A landscape with many valleys, sampled at points; each row gives a point and its height.
From any point a ball rolls to the lowest of the 2 points nearest to it. It stops when none of these is lower. Distance is the straight distance between rows; heights are no part of it.
<391>: [-14  24  -2  16 -16  -9 -21   1 -22   4 -13  25  -2 -22 -18  -8  14  -2
  -1  -7   4   7  16   3]  h=25.6
<66>: [  9   0  20 -25   7   0   3 -10   3  -2  -8  50   8  -2 -19   9  14   4
 -11   6   3   9  19  -4]  h=20.6
<472>: [  1 -19 -21   9  -4   3   4  13 -32  10  -6  -5 -19   2  -6   4 -32  -4
   2  -3  -3  -4   6  -4]  h=27.5
<113>: [ 10  10   9  -1   0 -10 -16  -4   2   1  -1  38  12   2 -27   9  -2   4
 -12 -14   2  13  20   5]  h=8.9
<133>: [-17  26 -12  -5   7  -9 -21   1  12  -5 -10  16   5  -7  12  17  18  -1
 -11  10  11  -5   5  -4]  h=47.0
<239>: [  2  -4  13 -11  -4  -7   0   8   8   5  -4  13  -5  15 -25 -20  -4  -9
 -16 -13  -8  27  -6 -12]  h=54.3
<669>: [  2   8 -20  -2  -1 -18 -17  -4  10   4   3  13  14  21 -12  10  18 -36
 -17 -25 -10  10   5  -3]  h=65.3
<460>: [-17  13  10   2 -26   9  -9  -1 -18  -3 -10  13 -11 -24   2  -6   4   2
   2   8   0   7  12  -3]  h=32.6
<130>: [  0   0  10   8   5  -4   7  16  -2   3  -3  -4   1 -14   0 -12   6  21
  -5  10   9  15   6  12]  h=23.3
<323>: [  4   9  12 -22   9  -5 -20   5  -5  -1 -24  31   0 -12 -16   7  15  -2
 -13  13   7  17   9 -10]  h=28.3
<641>: [-21  12  15  -2  -8 -13  -8   5   8   0  -7  -7  -3 -11  -7 -18  20   2
  -1 -14   2  12  -4  -6]  h=38.5
<402>: [ -5   1   7  10  -8  13   1  -9   0 -12  -1 -22  11 -18  21  -7  25  16
  13   1   2 -10  -9   3]  h=47.3
<125>: [ 11   7  12   3 -26  21  16 -17  -1  -4  10  -5   1  -8  14  -1  -8  -2
   8   5 -11 -12  -5 -13]  h=56.4
<294>: [ -1  -2  -4  -3  23  -7  -3   2  10 -23  -1 -16   5   8  11  -4  -2  18
  17 -10  13 -21 -33 -21]  h=45.9
<625>: [-12  12  21   0  -4   2  10 -14  10  10  24  -4   0   9 -10 -13  -5 -11
  -4 -13  -8  -7  -4  20]  h=37.3
<756>: [  2  14   4  -5   8  10   8   0  14  19  13  17   2  11  -8   3   8  -1
 -17  19   0   6  11  29]  h=15.6
<502>: [ 16   5  -9  17   5   5 -10  15  15 -12  18   3  20   8  25  17   5  -2
 -17   6   1  13  -8   1]  h=6.2
<5>: [  9  -2  -9  -4 -27  -7 -10  -8   0  -6   2   9  17  21 -14  -4  16 -25
 -11 -36 -26  23  13   0]  h=62.1
<171>: [-11  19   4  -8  11 -24   4  -3  19 -10   6   1  11  -6  -8 -14   7   3
  -4 -11   4  -6  -7  -6]  h=33.0
<38>: [  3   7  17 -15  -4   1  27 -18   8  10  11   1  -1   1 -13 -10 -19  -8
   7  15  -3 -13   5   8]  h=42.9
<302>: [ 12 -15  -4  -9   7   8   4   2  -6  16 -19 -21  -4 -12  -8  12  11   3
   3  17   7  -3  15   8]  h=16.9
<265>: [ -3   0 -12   3 -12 -17  -5  -5  -7   1  -7  -6   9  -6  -4   2  -6   1
   2 -27  -9  -2  13  -3]  h=27.7
<659>: [ -7  -3  11  21  10  29  -8  -3 -17 -11   9 -13 -11  -2   6  -8   1  22
  23  -2  18 -25 -20   3]  h=22.8
<26>: [-14 -19  -6  -3  -1 -13   8  15 -25  -1 -11 -29 -21  -4 -10 -12   1 -10
   5   4  -2  12   1  -3]  h=46.9
<554>: [  0  -3  -4  13  -3   6 -26  14 -20  18 -10 -12  -8  -5   6  13  10   5
  -1  -4  -1  17   6  17]  h=9.8
<742>: [-19  -5  17  -7 -14  -6   1  -6   8   3 -16 -29   7 -13  14 -10  27   6
  11 -11   1   7   0   3]  h=43.4
<198>: [ 27 -10  -9   0 -17   3  -3  -1  -3  10   8  19  13  22   0  23 -16  -3
 -14 -12 -17  15  15   8]  h=30.6
<81>: [ -2   2   2 -11  20   1  -7  -4  15  -4  10 -19  12   6  -1   3  -1 -16
   9 -10   0 -28 -34 -14]  h=48.3
<504>: [ -4  -6 -21   1   2   7   0   2 -24   0  -1  10 -17   7 -10   4 -36 -13
   4   4   8 -30   1 -16]  h=31.7
<544>: [ -6 -14  -3  26   7   5  -5   2 -16   7   2 -15 -11  -8   8  -4   1  11
   1  -4   7   0   1   9]  h=16.6
<576>: [ 22  -8  -2   0   5  17   5  -6   2  24  12   6  10  14  -7  12 -10  -4
 -14   7  -3  -5  12  14]  h=23.7
<757>: [ 21 -12  -9 -10 -25   3  23 -13   9  -7  -3  -1  -3   2  28   0 -16  -7
   2  19 -18  11   2 -21]  h=54.7
<687>: [-20  15 -15  -7   3 -10  -2  -4  -6  -8 -12  18  -6 -10  -5   7  -5   2
   4   7   8 -21  16  -4]  h=43.6
<196>: [ 20  -2 -14   2  -5  -7 -19  18 -14   0   4  11  12  10   1  17 -13  -1
 -15  -8  -9  33   1  -5]  h=35.8
<12>: [ -7 -11   0  -8  -1 -20  10  16   0   5  -5 -18 -18   7 -12 -16 -17 -16
  -9  -3  -8  25 -13 -20]  h=50.4
<160>: [-18  11 -12  -7  -9  -9  -9  -5   1  10   4  10  -8   7   0   0   3 -33
 -17  -5 -13  14   3  -4]  h=67.6
<157>: [  0 -10   6 -11 -20  14   6  -5   2  14   9  31  -5  29   3   1  -1 -11
 -17   5 -25  24  18  21]  h=72.3
<226>: [  3  -8  11 -25  -7 -16  17  -5   4  13  -3  -6 -15  10 -11   3 -31  -1
   5   3  -4  -1  11   0]  h=47.6
<448>: [  7  10  12 -12  10   2   8  -7  20  -7  16  43  19  13 -11   0  13   5
 -17  15   0   6  15  11]  h=24.3
<364>: [  4  13  -7  12  -5  15 -15  -2   1 -24   1  -5  18  -8  19  14  14  10
   8  -3   7 -22  -6  -1]  h=50.2
<769>: [-13   9  21  -2  -3   4  -4   9   0   4  -2   0 -24  -4  -7  -2 -17   8
   7   9  15  -8  -6  -3]  h=42.2
<298>: [ -1  -4 -11   1   5  23  -5   1 -14   7  -5  -6 -18  -1  -4  18 -18  -3
  13  18  12 -34  -1   1]  h=35.3
<791>: [-11  -2   0  23  12  -6  12  -9   0   5  31 -11   6   8   3 -18 -11 -12
  -1 -10  -3 -12  -9  19]  h=32.0
<313>: [ 13  -1   1  -5  -4  -7   3   5  15 -10   8   9  21   9 -14  -7  13  -9
 -19 -16  -9  23   8  -8]  h=58.1
<425>: [-19   8 -21   0  12 -24  16  -8  -4 -15  -6   0  -1   6   1  -5 -14  13
  10  -9   3 -28   3  -1]  h=39.7
<503>: [  9 -20 -18  16  -7  13   3   6  -9   6   7 -12  -1   8  17   6 -24  -8
  -7  -6 -10  -1  -1  -6]  h=22.5
<500>: [ -4   4 -16  12  19 -24  -8   9   4 -21  -1   2  20  -5 -19  -7  11   4
  -5 -26  13  -8   2  -9]  h=27.3
<707>: [ -8  -1  15  -2  -5  16  -5   8  -9   1 -10  -8 -28 -11   1   6  -3  18
  28  28  22 -26   0   8]  h=38.8
<569>: [-10  12  -7   6  11 -16   2   5  11   9   3  -4   3  -7  18   9   9  17
  -6  10   7   3  10  25]  h=29.0
<783>: [ 10  11   1   5 -19  11   5  -5   6 -15   8   2  19 -10  24  17  -3  17
   5  12  -5  -6  11  -1]  h=53.1
<90>: [ -8   7  -7  22  30  -2  22  -6   9  -4  31 -10   4   2  11 -13 -11  -8
   9  22  -9  -9 -25  24]  h=26.8
<440>: [ -9   0  -2 -14 -16  -1   3 -11 -12   3  -3  34  -7  12   2   1  11 -28
 -20   8 -21  32  11   5]  h=70.0
<151>: [ 20 -28  17  -3  11   6   1   6   8  10  -6 -27  11  -2   1   3  11  17
   4  -8   9   7 -12  -7]  h=28.1
<697>: [ 17 -15  16  -9   4   8 -12  14  -5  20 -22 -13  10 -11 -17   3  22  15
   0  -4   4  17   8   6]  h=24.8
<172>: [  3   5   4  17   4  15   2   6  18  -2  20 -12   4   4  20  -9   5  -4
 -12   1   0  12 -21   0]  h=14.4
<664>: [-13  -4  -6  -2  10 -18   3   2  -5 -19 -18  -9   0   0   5 -12   4  29
  19 -17  15 -19  -2 -12]  h=43.1
<140>: [-12  26   9  12  11   5  10  -5  17   3  20  -1   1  -5  12  -4   3   7
   1  18   1  -6 -12  30]  h=32.1
<69>: [ 15 -17 -13   1   8   6   3   2  10  10   8 -11 -10  13  25  15 -31  -5
  10   6   3  -7 -19  -2]  h=17.3
<763>: [-22  -7 -11 -10  -4 -28  16 -15  -4   2  -7 -21  -2   1   1  -4   1  -1
  14 -17  -4 -17  18   7]  h=34.5
<574>: [  4  16  -5   3  -4 -18 -15  -2  -2  -9  -8  14   9  -5 -26   4  -3  -2
  -1 -32   7  -7   8 -14]  h=20.4
<231>: [ 14 -20 -10 -22  -5 -15  26  -8   7   3  -6  -7  -9   6   8  -6 -30 -11
   7   9 -14   0   7 -19]  h=51.4
<597>: [ 16  -9  -2  -3 -28  23  17 -10  -6   0  -8 -10 -15 -10  17   3   1 -13
   4  27 -16  -1  11  -8]  h=57.8
<377>: [ 10  -4  19 -22   7  17  -1   4   4   4  -8  27 -13 -11 -17  -2  -3  -5
 -11  19   8  12  -3 -23]  h=34.4
<663>: [ 22 -26   6  -4   5  -2  12  -6  19   1   3 -28  -4   8  16   5 -13  15
  14  -2   6   0 -20  -4]  h=22.9
<227>: [ 13  -6   4  13  26   7   6  -2  14 -11  27 -15  18   1   9  -8  -2  -2
   9   8  -9  -3 -36   4]  h=21.2
<95>: [  2  14  -7  18  -2  -8 -27   8  -8   0  -6   9   1  -9 -10   0  17   1
  -7 -17   2  24   1   9]  h=17.8
<289>: [-10 -13   5  -3  10  -5 -15  19 -15  -1 -22 -22 -12 -13 -14 -10  15   3
   5  -3  11   0  -9 -18]  h=43.5
<521>: [ -2   3 -15  17  10  23  10 -10 -17 -16  -2  -5 -10   9  20   3   1  15
  34  11   6 -29 -11   9]  h=27.0
<546>: [-13 -13  -7   7  -1  16  -5   8 -12  -8 -19 -22 -10  -8  18   2  28   9
  21  15   9 -13  -1   4]  h=50.3
<476>: [  2  14  24  -3   9  13  -3   5  14  -4   7  12  -3 -10 -10  -9   4   6
  -9  10  13  -4 -17 -13]  h=39.2

For each start below, name the point where the ball stops.
<440> -> <574>
<597> -> <502>
<12> -> <574>
<769> -> <69>

Call two points neighbours if one is among the 2 nearest of the other. Go from one point of each pair to the other, from neighbour to neighbour, staying as low as possible. Name the highest point that can't be avoided.
<574>, <756> -> <448>
<302>, <69> -> <151>
<554>, <502> -> <140>
